A landscape with many valleys, sampled at points; each row gives a point and its height.
From any point a ball rolls to the lowest of the 2 points nearest to it. It stops when none of these is lower. Distance is the straight distance between rows; heights are no part of it.
<1424> height 373: [139 121 183  71 198 114 107 124  86 105 133 126 150 128 142 138 121 105
 137  85  77 139]
<2156> height 437: [121 113 109 185 115 121 193 156 136  99 160 131 103 146 129 151  97 143
 169  95 122 152]
<902> height 173: [ 82 119 101 191  69 172 136 165 152 139  88 106 157 127 134 136 126 126
 145 178 146 141]
<1803> height 240: [119 157 147 115 114 147 103 110  99 166 137 132  99 121 133 103 166 115
 159  76 152  98]
<459> height 349: [133 135 160  82 146 107 105 144 116 105 193 134 139 158 138 190 136 149
 117 147  58 164]
<2121> height 111: [162 100 198 184  98  93 140 167 141 109 134  96 161 155  89 147 117  82
 125 139 105 189]
<1068> height 384: [193 158 154  72 111  61 183 123 128 157 165  98 138 106 112 139 142  97
 106 120 124 109]
<2348> height 354: [177 120 123 106  72  80 170 143 130 154 152 120 106 111  98 153 137 155
  75  90 168 104]
<1117> height 324: [136 138 195  65 127 126  66 145  91 134 102  80 175 101 123 157 164 115
 138 149  88 128]
<2534> height 82: [ 91 161 155 103 184 147  87 106 120 113 159 149 131 160 173 137 153 124
 148 119  76 145]
<1079> height 167: [157 125  62 113  87 113 119 170 125 110 148 108  88 119  98  75  70  94
 133  91 147  80]
<937> height 369: [178 124 143 119  79  96 158 162 139 145 143  95 128 125  78 154 115 164
  75  58 173  98]
<1787> height 260: [137 105 139 112 132 101 186 128 109  97 164  91 146 112 117 156 130 133
 122 186  81 173]
<121> height 165: [162 159 141 103 121 128  94 147 151 133  79  60 151 122 108  78 113 116
 117 140 116 127]
<2272> height 329: [143 152 120 141 197 140  86  98 138 148  77 183 125 132 156  92 109 116
 127 104 142 106]
<2416> height 127: [107 157 116 110 143 134 152 128 156 106 202 124 125 177 156 148 167 145
 145 101  95 141]
<206> height 291: [180 126 177 162 112 101 167 132 106 118 175 144 193 148 129 161 134  34
 103 116 113 164]
<1986> height 150: [121 132 101 109  96 137  45 128 101 161 149 167  59 109 121  83 111 105
 118 167 135 108]
<730> height 397: [103 149 110 174 108 181 151 131 110 164  89 171 153 119 147 124 142 117
 121 116 170 125]
<1970> height 367: [196 142 161  83 157  50 108 105 121 152 154 140 160 128 143 147 115  85
  99  54 112 107]
<552> height 206: [104 166  94 114 159 160 162  70 180 136 115 139  96 129 165  94 124 140
 136 152 137 127]
<2331> height 105: [118 142 136 108 195 121  87 111 151 134 135 158 104 151 172 114 129 151
 136 107  80 126]
<1758> height 124: [129 138  83 122 143 131  86 105 154 136 138 183  49 128 145  87 105 125
 154 100 149  78]
<578> height 188: [155 110  92 139  91 154  72 170 116 101 122 152  60 114  95  76 101 136
 161 102 177  63]
<2208> height 118: [108 112  94 156 152 172 187 124 129 101  97 173  93 108 140 153  86 159
 160 124 189 107]
<1825> height 149: [132 130 102 139  91 177 150 162 154 114  63 101 114 124 126 111 119 182
 135 104 176  78]
<1430> height 448: [179 121 135 103 171 111  63 141  93 126  95 117 117 118 101  98  91 114
 123 144  95 119]
<1788> height 271: [168 123 202 157 110  97 126 151 123 103 178 131 170 162 125 177 104  38
 114  87 103 162]
<146> height 168: [163 166 171  65 157 110 105 113 134 120 182 108 128 137 131 124 159  75
 167  86  87 125]
<1371> height 510: [175 100 113 127 202  95 153 115 123 122  88 159 163 119 125 108  98 118
  71 137 111 127]
<2241> height 386: [134 116  92 174 167 126 156 116 139 108  96 186 131 131 139 129  63 163
  95 175 124 156]
<1915> height 77: [148 132 180 196  94 122 117 186 145 125 117 122 174 167 118 135  98  86
 110 117 112 175]
<293> height 128: [132 141  97 134 109 145  61 120 145 169 115 158  71 134 133  85 140 119
 108 165 151  91]
<1675> height 393: [120 121 171 181 118 134 143 184 105 102 132 138 162 146 119 161  81 109
 141  47 133 154]
<2364> height 48: [128 126 183 174 119 138  85 182 131  92 125 125 176 171 143 149 104  76
 120 103  92 169]
<233> height 417: [108 128 156 134 107 166 100 189 115 102  81  94 151 142 112 143 105 182
 129  78 139 112]
<1460> height 134: [143 130  86 112 112 122  76 135 168 142 165 143  39 135 147  86 109 160
 133  99 126  89]
<2248> height 153: [122 160 132  98 116 133  99 125 155 151 162 111  86 151 148 122 168 159
 111 129 111 120]
<1067> height 284: [147 129 132 139 124  94 173 127 115 150 176 155 158 136 130 159 163 118
  73 153 101 163]
<777> height 425: [109 131  75 139 136 123 161 139 172 113 163 156  97 159 170 149 116 183
 142  84 113 117]
<627> height 430: [ 96 130  93 168 148 135 189 130 160 100 174 152 119 163 166 144 100 141
 179  84 101 149]
<404> height 162: [136 114  70  94 121 113  62 138 107 129 171 161  69 118 120  91  77 113
 120 156 129 105]
<1877> height 627: [151  87 131 103 129 116 102 125 103 133  63  88 123  84  79  95 130 151
  97 176 148 112]
<1087> height 585: [133 131 180 128 140 138 147 152  98  99 108 100 187 123 114 150 119  88
 115 104 120 147]
<1149> height 380: [159 117 138 139 144 125 113 150 121 121  90 151 159 135 125 126 108 141
  86  74 136 100]
<279> height 191: [ 89 132 141 169 127 156 150 102 101 114 130 122 178 116 133 127 162  64
 148 166 132 163]
<170> height 186: [ 83  93 127 178  88 124 133 111 143  93 174  90 144 129  96 152 159 119
 199 179 101 165]
<242> height 527: [203  94 124 114 180  70 177 115 101 120 100 127 163 105  99 119 106 119
  98  97 130 115]
<876> height 199: [180  92  80 116 152  81 140 111 119 141 137 137  79 102 106  86 105 120
 113 138 131 109]
<108> height 620: [131 143 141 208 138 168 112 181 174 118 110 160 141 152 178 123 111  93
 188 122 118 163]
<1363> height 678: [117 101 136  86 171 125 127  73  88 123 109 100  96  76  88 114 123 117
 164 159 137 131]
<368> height 251: [ 53  87 118 161 102 155 180  99  93 122 128 119 139  97 116 152 145 143
 156 151 169 144]
<2423> height 157: [ 60 154 112 138 133 153 143  90 141 106 185 132 134 148 144 149 158 117
 166 191 110 169]
<1602> height 280: [172 140  81 142 133  99 135 134 204 147 103 146 123 155 148 105 111 171
  76 102 129  94]
<405> height 238: [ 82 139 125 118 136 139 100  80 155 120  95 106 182 124 125 126 153 121
 111 213 100 149]
<2302> height 377: [ 98 103 120 101 139 121 113  69 139 153 119 195  64 128 127 121 123 166
  92 183 162 126]
<1694> height 190: [129 171 111  99 120 134 131  95 156 147 130  76 118 109 134  69 159 102
 144 170 127 123]
<1216> height 473: [ 85 103 134 162  48 160 137 162  93 139 113 107 154 114 106 158 163 151
 136 126 170 117]
<1664> height 216: [175  86  96 109 168  93 175  91 104 153 120 149  93 101 100 104 119 138
  90 147 149 115]
<196> height 406: [ 92 169 111 185 125 184 135 117 140 155  95 164 147 123 163 147 142  99
 151 136 166 141]
<2218> height 407: [158 107 127  91 175  86 158 132 145  98 164 124 147 137 142 143 100 147
 108 120  67 158]
<2099> height 129: [134 145 124 132 106 158 165 165 143 124  71  84 156 127 114  99 125 154
 125  95 169  97]
<92> height 91: [100 147  93 165 123 170 205 130 144 122 126 129 142 129 158 120 126 125
 165  96 156 134]
<1478> height 371: [182 146 167  77 130  75 190 124 134 123 162  97 158 118 124 156 126 100
 104 105  96 125]
<2122> height 293: [111  78 137 153 105 116 132 132  62 142 129 139 153 100 100 180 143 131
 106 173 132 164]
<705> height 558: [170 159 167  88 120 111 147 123  87 152 130  73 135  99 101 107 124  58
 152  82 142 110]
<2297> height 10: [102 130 161 177 140 156  71 167 118 117 109 150 169 163 153 144 111  98
 126 133  79 161]
<1835> height 595: [105 109 158 153 100 148 123 172 104  95  98  71 199 114 100 155 104 114
 135 135 122 151]
<342> height 438: [165 111 116 122 162 129  42 135 107 109  85 133  99 116  97  78  75 128
 137 147 111 112]
<56> height 174: [134 132 111 147 155 128  83 147 147 151 130 189 120 159 158 140 127 176
  66 127 100 127]
<1151> height 144: [153 179 181  53 141 124 127 111 110 111 177  74 147 121 127 139 175  99
 179 111 107 118]
<86> height 346: [ 89  99 142 115 158 121 117  84  72 134 128 171 117 116 123 159 118 149
 112 189 119 161]
<1453> height 650: [ 77  80 132 123 124 146  77 118 124 132  86 146 110 106 123 142 126 181
 111 181 138 120]
<2095> height 154: [118 126 119 142 152 141  80 135 135 152 101 198  87 142 149 132 124 180
  92 110 118 108]
<2380> height 637: [136  87 123 117 101 121  61 120 106 134  93 119  91  94  88  84 120 124
 123 194 145 108]
<2225> height 115: [115 146 101 122 143 162  93  88 164 152 110 206  52 138 160  98 115 144
 158 126 181  95]
<1562> height 429: [178 112 193  75 147  97 122 156  87 120 121  92 133 109  98 156 102 139
 117 109 108 136]
<120> height 680: [115 114 130  94  74 123 115 104 133 172 164 125  67 105 128  93 182 129
 116 176 158 110]
<1064> height 341: [ 57 110 104 150  97 151 144  98 150 127 163 167  88 133 150 163 135 157
 139 168 148 155]
<2556> height 351: [153 126  97 184 146 151 156 170 149 100  58 131 170 128 129 120  82 140
 114 132 128 132]
<1314> height 550: [200 129 123  88 120  78 144 134  89 152 139  90 132  92  83 106  92  76
 141 106 146  98]
<40> height 400: [127  83 113 168 169 116 166 138 126  97 114 145 145 126 128 136  66 149
 110 184  97 176]
<615> height 151: [124 146  99 112 109 141 102 142 200 156 150 119  71 153 150  95 139 177
 128 122 115 104]
<850> height 267: [161 114  71 159 118  98 174 153 184 131 126 153 123 151 148 130 106 187
  74 111 135 110]
<1856> height 152: [152 155 139  73 155 101  76 118 125 159 169 122 102 127 135 105 138 101
 152  98  89 130]
<2245> height 387: [180 144 123 129  80  90 119 152 166 146 112 100 109 149  96 117 107 153
  82  57 170  71]
<2322> height 658: [ 56 110 119 152 103 149  78 136 129 136 114 156 143 126 141 168 138 161
 122 171 125 130]
<2529> height 302: [146 168  74 158 155 173 144 139 200 131  81 154 130 134 173 118 101 152
 119 135 148 108]
<869> height 315: [154 152  94 136 172 171 120 119 168 127  54 176 117 115 144 102 105 129
 126 128 163  93]
<1449> height 673: [ 77  99 129  79 131 130 107  56 109 134 130 132  95  95 107 124 151 130
 161 178 153 127]
<1826> height 402: [ 97 131 159 162 110 159 120 198 128  96 118 126 155 160 135 154  94 145
 130  61 134 135]
<20> height 566: [167 148 183  69 142 123 141 115  93 143 109  75 158 106 115 100 153  65
 137 118 125 124]
<2278> height 320: [127 147 150 126  84 113 149 160 132 142 167 108 146 147 117 170 132 140
  93  95 133 141]
<1872> height 138: [175 117  85 115 120  74 143 126 142 130 135 107 105 131 102 101  95 117
 144  31 161  83]
<864> height 155: [143 178 157  72  97 119  79 109 138 160 179  89 119 138 124 130 204 104
 151 156 108 114]
<2351> height 592: [123 144 171 140 116 140 145 150 111  92 155 101 188 138 128 146 153  76
 129  95 117 161]
<519> height 184: [134 139 151 116 148 110 143 151 129 119 140 107 149 145 129 161 104 139
 133  13 148 112]
<491> height 122: [ 89 134 133 132 157 171  60 119 117 143  97 190  81 138 155 140 131 172
 142 110 144 110]
<1432> height 669: [ 27  86 125  95 122 143 111  55 136 119 100 144 125  89 112 140 137 140
 154 190 161 130]
<2032> height 126: [132 186 158  72 116 123  88 137 153 150 175 106 114 155 143 146 186 140
 115 125  88 120]
<788> height 242: [ 69 110  98 142 117 151 204  80  98 130 114 129 124  93 121 131 149 121
 142 164 174 138]
<2178> height 667: [ 59 133 137 140 112 147  41 126 130 132 118 136 168 136 141 166 164 150
 127 179  95 143]
<653> height 412: [148  89 109 124 166  97 173 141 136  99 135 131 126 130 116 139  75 173
 103 149  87 154]
<2093> height 491: [157 123 144 126 179 115 110 119  96 131  82 168 146 128 143 121 118 135
  65 161 101 144]
<2170> height 223: [ 78 150 109 131 151 160 118  97 164 108 102 120 160 140 165 119 124 120
 123 205 101 148]
<1846> height 353: [196 113 141 107 137  76  76 143  95 159 132 153 113 124  96 122 116 131
  86  91 127  97]
<1503> height 475: [124 139 129  89 164 113  66  79 105 161 119 141  79 121 118  92 122 107
 133 178 116 138]
<1804> height 665: [ 25 107 118 137  94 151 101  87 155 146 115 159 148 118 117 164 151 138
 136 194 143 131]
<400> height 385: [ 80 135 138 116  65 149  92 153 149 147 104  79 174 119 118 141 180 143
 112 164 129 115]
<2546> height 453: [ 90 103 114 153  55 127 172 162 129 109 164  87 127 137 107 163 128 164
 141 148 118 163]
<932> height 225: [149 118 118  90  66 112 123 150 152 141 140  76  78 123 104 106 140 172
 110 132 142 106]
<1199> height 414: [142 155  78 134 125  98 168  99 169 161 142 141 124 145 169 114 161 136
 107  67 150  94]
<1805> height 268: [105 138 125 106 185 123 142  64  97 156 153 179  99 134 147 123 163 126
 142 115 114 123]
<1386> height 333: [124 170 129 151  76 124 174 151 160 127 172 101 160 158 127 160 137 112
 101  79 140 140]
<409> height 396: [137  94 175  96 191 116 121 142  69 106 120 122 138 120 124 156 105 140
 138  83  94 149]
<1362> height 164: [121 104 116 134 105 180 118 152 138 113  82 142  73 106 129 109 131 184
 154 103 189  70]
<2049> height 322: [133 124 159  79 140 104 108 148 108 144 159 134 110 130 132 170 134 168
 104 121  84 138]
<1073> height 625: [133 126 158 195 124 142 136 156 173  92 128 113 142 162 152 111 109  97
 175 132  94 182]
<1019> height 187: [145 149 131  91 148 142 128 131 160 110  96  70 158 136 143  73 120 141
 131 133 106 121]
<1046> height 335: [139 130  92 188 119 129 161 157 171 124 111 132 158 150 150 120  93 128
 110 160 114 157]
<910> height 290: [105 107 150  96 125 129 120 132  86 131 132 110 109 108 112 163 152 169
 137 132 125 130]
<1512> height 246: [ 76  95 124 166 162 170 130 128  93  89  90 144 114 119 125 162  72 154
 177 143 141 153]
<2060> height 683: [123 120 151  78 188 124 139  84  65 121 123 103 105  91 117 118 136 120
 176 132 109 142]
<246> height 266: [114 122 142  72 146 115 118  93 133 122 131  85 179 106 126 143 168 129
 123 225  79 153]
<1207> height 684: [138 109 101 119 106 113 150  98 124 184 156 153  75 111 134 110 178 141
  83 146 157 101]
<906> height 212: [ 81 174 103 120 173 164 137  81 182 120 117 153 122 142 174 114 127 126
 129 171 118 143]
<1600> height 224: [108 146 146  98 151 135 135  67  98 133 133 113 146 103 130 123 198  90
 132 169 124 130]
<2257> height 279: [ 93 135 157 137 131 157 126 141  74 139 121 140 158 125 137 143 149 135
 127  73 143 130]
<508> height 416: [ 89 107 164 187 113 127  70  94 136 120 153 151 143 165 127 156 178  88
 177 187  93 169]
<297> height 107: [110 168 149  97 159 146 113 133 152  90 182 123 152 177 164 140 154 124
 133 106  75 146]
<570> height 376: [134 134 183 115 120 121  99 149 110  87 214 125 159 172 134 195 144 107
 160 153  77 170]
<473> height 130: [119 138 126  99 138 132 194 110 132 102 131  53 127 120 124 103 126 138
 161 100 130 135]
<1631> height 254: [126 101  81 150 100 122 186 148 170 132 130 140 100 126 139 123 118 191
  79 161 144 109]
<305> height 239: [144 114 152 137 108 107 185 155 125  73 181  77 172 145 109 160 119  99
 150 167  82 186]
<2077> height 461: [ 91  98 111 153  51 135 165 168 123 123 137 117 118 117 109 154 129 178
 119 138 164 126]
<1000> height 146: [ 89 125  97 172  83 190 117 150 153 122  65 121 152 112 136 155 123 157
 137 182 170 112]
<1342> height 390: [169 116 150  66 178  63 168 119 124 107 158 109 139 113 126 158 102 140
 128  99  76 138]
<1475> height 110: [111 150  95 149 113 201  96 147 167 144  60 156 124 112 152 140 132 160
 124 152 199  91]
<606> height 379: [134  95 131 190 142 132 161 169  75 104 109 147 157 137 112 141  77 127
 146  87 135 152]
<1476> height 236: [148  98 112 132 149 108 203 100  92 141 124 142 128 107 111 122 128 140
  88 144 150 140]
<2198> height 404: [113 145 141 125  97 135  99 159 148 143 103  87 177 141 135 136 147 150
  85 170 120 131]
<589> height 606: [124 151 115 158 148 126 152 135 151 130 157 166 172 158 175 131 137 101
 113  82 106 137]
<983> height 468: [141 100 138 111 122 111 192 171 108  99 118  69 150 106  96 155  95 159
 111 127 118 144]
<1359> height 182: [163 116  97  91 124  92 111 126 117 155 159 122  81 107 107  98 105 122
 128 149 120 122]
<1824> height 375: [116 108  99 140 180 126 155  96 139 109 107 196  82 130 140 141  84 175
 100 164 129 135]
<1243> height 222: [133 127 146 105  98 137  82 155  94 155 128 120  93 118 104 105 139 129
 150  71 160  95]
<2392> height 339: [144 139 133  97  69  98 175 144 139 158 171 104 119 118 108 166 161 153
  75 131 134 122]
<1228> height 323: [180 152 174  98 119 102  48 154  91 181 123 137 132 123 102 137 127 113
  89 100 119 111]
<492> height 198: [105 172 101 110 141 147 163  67 169 142 131  86 106 114 155  70 163 112
 144 153 142 122]
<1075> height 454: [166  96 149  96 128 117 151 165  89 109 109  84 138 111  81 147  92 170
 118 119 135 123]
<921> height 334: [ 92 117  94 181 105 124 146 119 150 135 160 167  92 148 141 141 122 159
 124 177 118 165]
<992> height 205: [141 112 126 119  87 138  58 169  96 122 120 127  74 123  93  92 116 119
 153  84 158  94]
<804> height 365: [ 69 133 114 110  93 166 109 121 169 128 100  80 130 114 140 116 165 169
 140 168 133 118]
<1732> height 175: [129 168 129  80 119 125  80  92 137 158 144  76 112 120 127  97 188  99
 155 175 109 123]
<1393> height 643: [103  73 130 115 116 137  61 105 116 128  83 155  76 100  98 114 114 161
 131 187 170 102]
<1885> height 229: [ 88 114 121 116 116 162 167  92 116 128  90 110  97 102 123 103 141 139
 157 142 184  98]
<2443> height 636: [171 103 185 196 123  92 160 133 182  96 167 125 123 196 119 124 144 113
 165 110  99 179]
<443> height 688: [151 127 129  87 184 105 163  90  87 122 141 103 109  99 125  95 121 103
 176  74 109 118]
<981> height 428: [ 90 133 139 202 114 131 115  96 111 140 182 174 140 148 132 148 185  86
 164 172 125 167]
<1636> height 148: [146  88 164 200  96  97 162 138 123 131 129 109 158 125 100 134 131  87
 130 163 121 188]
<2214> height 211: [102 137  98 110 164 139 192  63 162 134 109 143  94 114 141  97 109 134
 125 171 178 119]
<2428> height 207: [120 134 145 110 168 156 130 136 138  84  86  85 159 113 137  99 108 151
 153 131 108 141]
<1760> height 123: [137 137 134  87 182 111  50 126 136 142 141 142  77 143 141 103 112 152
 144 106  87 120]
<2555> height 282: [128 117 153  68 143 112 145 118 111 114 138  79 152  92 108 158 150 131
 145 198  87 146]
<1547> height 415: [142 109 122 143 181 138  97 122  95 103  55 188  81 119 112 121 111 156
 140 102 152  91]
<235> height 464: [167 145 136  93 157  96  38 121  86 157 123 133 105 108 126  94 110  93
 116 164  95 129]
<931> height 228: [ 89 113 132 142 159 157 124 139 113  81  87 120 132 123 130 140  84 163
 155 145 113 146]
<1684> height 299: [115 143 158 148  96 125 136 148  88 146 152 154 150 149 127 162 139 132
 101  67 139 140]
<262> height 399: [182 118 119 152 151 113 102 134 102 122  75 171 118 122  99  95 114 134
 122  67 155  79]
<439> height 156: [169 124  29 118  91  87 125 140 141 112 161 115  87 129 116  93  78  98
 140  66 163  71]
<1646> height 215: [135 144 182 110 149 110 122 158 144  91 158 100 162 147 131 181  86 133
 116  46 107 139]
<90> height 292: [163 147  62 131 145 129 137 148 210 136  93 132 108 131 156  95 106 164
 125 113 133  83]
<1932> height 269: [ 71 102 138 114  98 151 156 124  83 118 157 104 119 100 112 165 164 148
 164 129 139 133]
<1466> height 433: [ 85 120 145 113  97 155  95 180 145 104  96  63 154 128 119 146 117 182
 148 126 112 133]
<1883> height 370: [136 123 108 187  81 126 142 155 126 165 118 166 143 133 120 134 137 142
  58 153 138 138]
<232> height 601: [125 163 125 187 114 138 156 128 138 128 163 158 167 170 160 133 157  71
 140  88 124 145]
<292> height 692: [126 118 114 109 199 119 189  85 101 109 128 132 132  95 144 112 120 122
 156  77 133 125]
<2158> height 420: [116 142  74 136 119 119 163 135 183 145 168 151 117 159 168 140 142 164
 124  63 137 101]
<2101> height 84: [ 79 137 113 128 120 196  95 115 165 135  61 170  90 111 154 141 127 150
 167 151 199  99]
<2292> height 344: [136 139 144 126 205 140 106 105 103 131  99 163 151 136 168 100 127 103
 127  61 106 113]
<1097> height 177: [168 118  48 121  96 122 116 157 118  84 125 126 107 107  76  69  76  85
 116 134 153  76]
<2309> height 166: [139 168 169  71 127 122 173 123 112 101 200  79 154 127 124 152 168 111
 161 103 123 131]
<1255> height 311: [171 125 152 122 155  90 177 117 103 119 156 152 199 135 149 161 132  53
  89  98  96 148]
<1364> height 178: [149 115  94 151 106 167  99 150 154  98  93 176  49 101 109  87 108 138
 153 115 198  64]
<1874> height 616: [135 102 126 145 118 149 136 135  97 124  46 104 152  94  97 111 116 150
 108 156 159 105]
<447> height 597: [119 149 155 164 111 144 150 141 126 101 180 111 169 174 139 134 147  63
 143 117 102 158]
<1413> height 145: [138 146 135  79 115 116 184 120 129 122 159  64 110 112 112 119 148 128
 158 100 132 123]
<522> height 241: [139 102 120 109  85 125 147 158 158 137 118  95  84 130 121 115 129 192
  83 160 145 115]
<1905> height 104: [154 147 114 129 111 140 100 125 143 177  98 130 110 133 124  78 149 139
  98 140 144 111]
<1968> height 213: [114  94 154 148  91 118 125 149 127  77 177  74 167 138  91 171 145 118
 184 155  85 177]
<533> height 249: [143 160 164  90 134 107 116 106  87 162 143 133 153 111 130 137 191 105
 109 146 111 126]
<1870> height 541: [213 104 117 101 140  58 157 122  95 137 106 110 140  98  69 105 110  87
 113  87 138 104]
<149> height 50: [ 92 133 154 149 156 147  85 135 104 120 147 158 158 147 162 137 130 120
 137 131  85 160]
<209> height 630: [152 115 170 197 100 136 131 145 185 104 139 110 143 179 137 119 153 101
 189 126 109 174]
<205> height 305: [139 137 137 156 123 107 136 141 126 120 185 147 153 151 132 154 134 107
 110 178  83 187]
<700> height 204: [186 115 121  89  71  94 121 158 145 131 152  68  88 122  87 106  87 140
 109 113 132 106]
<1696> height 383: [112 137 126 208  77 153 138 154 113 171 110 160 160 147 128 130 154 101
  94 148 149 144]
<21> height 394: [190 157 115  96 107  76 165 104 133 179 156 107 124 107 115 103 160  90
  93 125 132 110]
<1777> height 363: [138 116 110 183 131 150 179 162 125  89  89 137 169 123 132 122  71 126
 159 104 123 146]
<165> height 109: [125 144 114 135 125 144 196 143 150 111 111  78 156 136 134 115 112 138
 131  83 141 121]
<1733> height 301: [124 128 147 131 154 149 152 128  61 141  79 133 163 111 121 114 146 111
 124  85 166 120]
<420> height 347: [ 44 113 117 112 102 152 107 100 146 137 155 160  72 138 152 151 159 180
 131 161 149 132]
<1691> height 340: [170 141 170 104 149  70 137 120 113 140 167 152 177 144 141 187 130  89
  77  68 114 123]
<2261> height 405: [168 140  89 121 138  84 142  98 140 187 139 132 109 124 141  89 152  96
 107  94 134  99]
<793> height 262: [130 109 132 137 110 106 174 122  79 154 151 155 133 111 113 156 147 116
  91 170 124 155]
<1729> height 171: [ 72 126 114 179  85 124 134 113 169 111 183 115 129 143 119 156 166 129
 170 196 111 169]
<1754> height 343: [128 183 119 147  91 137 165 143 153 156 129 103 169 143 142 115 166 112
  81 109 154 120]
<9> height 605: [110  89 137 172 106 146 143 164  84 102  68 109 183 108  97 131 107 135
 129 152 142 139]
<1279> height 183: [163 127  83  81  68 106 102 184 124 123 169  80  96 110  89 105  60 107
 126 120 141  99]
<247> height 106: [ 93 131  78 168 130 186 187 134 136 117 103 154 119 110 164 141 107 148
 167 105 193 115]
<1450> height 426: [138 100 127 128 179 142  58 124 110 104  63 157  78 113  97 103  81 154
 155 136 135 100]
<1445> height 436: [ 81 155 124 204  72 162 129 123 145 150 169 165 129 169 147 134 177 102
 156 160 137 152]
<1886> height 398: [112 106 167 158 143 125 100 114 111  98 198 143 148 164 131 167 165  86
 181 160  71 186]
<6> height 208: [105 152 126 142 144 150 151  85 102 130 132 152 158 125 147 127 173  90
 116 167 122 152]
<2293> height 364: [104  98 118 131 159 115 132  88  97 135 122 209  92 124 119 148 104 165
  94 154 133 140]
<494> height 147: [ 90 143 114 108 151 131 146  88 133 110 213 131 122 155 141 157 173 142
 148 170  99 158]
<132> height 444: [105 111 108 137 115 119 197 134 125  92 180  99 114 132 111 152 121 154
 158 117 111 167]
<558> height 245: [139 133 196 130 137 109 105 162 123  92 168 136 171 160 137 200  88  78
 106  51 101 145]
<1538> height 413: [ 84 176 133 178 134 184  90 122 138 139 104 175 170 138 171 137 146  95
 139 161 141 142]
<74> height 695: [129 115  91 113 199 107 197  93 135 108 150 145 126 122 157 121 119 141
 148  94 106 133]
<1050> height 409: [184 160  53 157 134 123 106 124 167 150  90 159  97 125 137  71 102  97
 135 100 164  68]
<458> height 359: [146 137 180  99 209 124 115 121 113 116 130 135 160 147 154 124 125  84
 122  63  82 124]
<2098> height 366: [155 130 125 159 145 134 130 167 147 113  75 125 184 145 135 125  80 135
  89  84 131 110]
<780> height 357: [120 154 198  67 110 140  60 131 114 130 149 103 184 135 125 179 188 115
 144 151  92 124]
<2068> height 355: [154 136 114 161  74 129 171 159 146 154 109 128 158 137 130 132 139 142
  53 128 148 119]
<1435> height 257: [ 98 155 168 110 124 164 114 120  78 140 130 113 142 121 132 137 199 114
 159  76 144 121]
<908> height 356: [ 65 121 120 103  93 150  93  98 168 136 130 115  91 120 141 125 171 170
 149 167 150 113]
<901> height 395: [170 149 104 128  78 136 101 180 167 143 102 105 105 149 103  81  98 140
 123  69 165  77]
<2466> height 172: [113 106 134 194 105 128 169 128 108 123 130 105 171 124 118 141 145  81
 152 166 127 176]
<511> height 481: [122 136 127  84 169 114  96  64 136 141 124 105  92 105 121  91 131 120
 128 211  99 152]
<136> height 133: [146 145 124 121  94 138  91 141 150 161  84  78 128 123 129  84 155 137
  92 160 134 113]
<965> height 576: [157 142 187  91 141 134 147 130  93 119  90  75 195 107 123 123 134  80
 106 120 121 132]
<2559> height 283: [156 139 170  83 117 110  84 141  95 164 117 105 144 104 111 142 165 117
 109 144 124 126]
<457> height 160: [150 134 115 114 148  95 147 123 150 109 123 103 133 148 139 116 104 137
 156  16 139  94]
<755> height 325: [ 72  81 133 146 131 117 121  96  90 123 134 147 144 100 104 174 129 125
 140 207 122 176]
<756> height 609: [124 154 103 172 164 145 138 153 170 117 117 171 169 158 185 127  95 107
 124  85 101 139]
<2307> height 403: [181 148  70 150  98 111 104 141 148 158 109 140 110 135 118  73 128 110
 117  77 174  67]
<137> height 132: [110 100  89 153 158 140 215 116 119  91 109 138 108 109 121 131  75 164
 143 131 152 121]
<402> height 103: [ 83 150 118 123 146 191  69 112 159 147  91 196  65 138 158 128 122 163
 150 148 166 105]
<2562> height 677: [ 99  85 133  84  92 116 113  73 119 151 164 130  48  92 120 121 166 138
 130 184 162 117]
<2239> height 321: [124 126 119 189 119 123 144 136 153 127 146 147 137 153 142 138 125 121
 120 183  93 181]
<1487> height 218: [135 105  96 126 127 135 175  82 152 150 112 123  80 103 117  76 130 128
 133 165 177 102]
<1259> height 615: [128 144 102 192 159 174 126 176 165 115  97 169 138 142 177 145  69 122
 155 123 114 147]
<842> height 250: [105 149 122 100 119 139  90  83 105 176 160 132  72 121 136  95 178 107
 160 109 156 102]
<1783> height 378: [185 120 139  95 147  60  98 122 124 149 143 134 121 127 122 139 109 113
 106  60 119 101]
<325> height 470: [177 107 146 111 164 106  74 138  86 131  77 142 137 122 110 124 106 146
  78 157 102 122]
<1157> height 258: [ 85 145 117 105 147 138 115  52 127 161 149 159  74 128 152  96 166 124
 146 129 155 112]

Where does a ball stop that starts at each point below?
<1874>: <2556>
<1371>: <2556>
<1259>: <2556>
<570>: <552>
<1968>: <2297>
<1783>: <2297>
<1216>: <552>
<1476>: <1905>
<279>: <2297>
<1503>: <2556>
<1562>: <1872>
<2529>: <1872>
<1255>: <1872>
<132>: <1478>
<804>: <793>
<1157>: <165>
<1435>: <165>
<653>: <793>

Call two points neighbours if one is among the 2 nearest of the other. Go from one point of each pair to the other, from neighbour to neighbour, staying as low as possible. Name the highest point that can't be avoided.
<2032>, <402>: <2248>
<2032>, <165>: <56>
<2032>, <1872>: <1783>
<1478>, <402>: <653>
<92>, <2297>: <146>
<402>, <1905>: <1512>
<1151>, <92>: <2309>
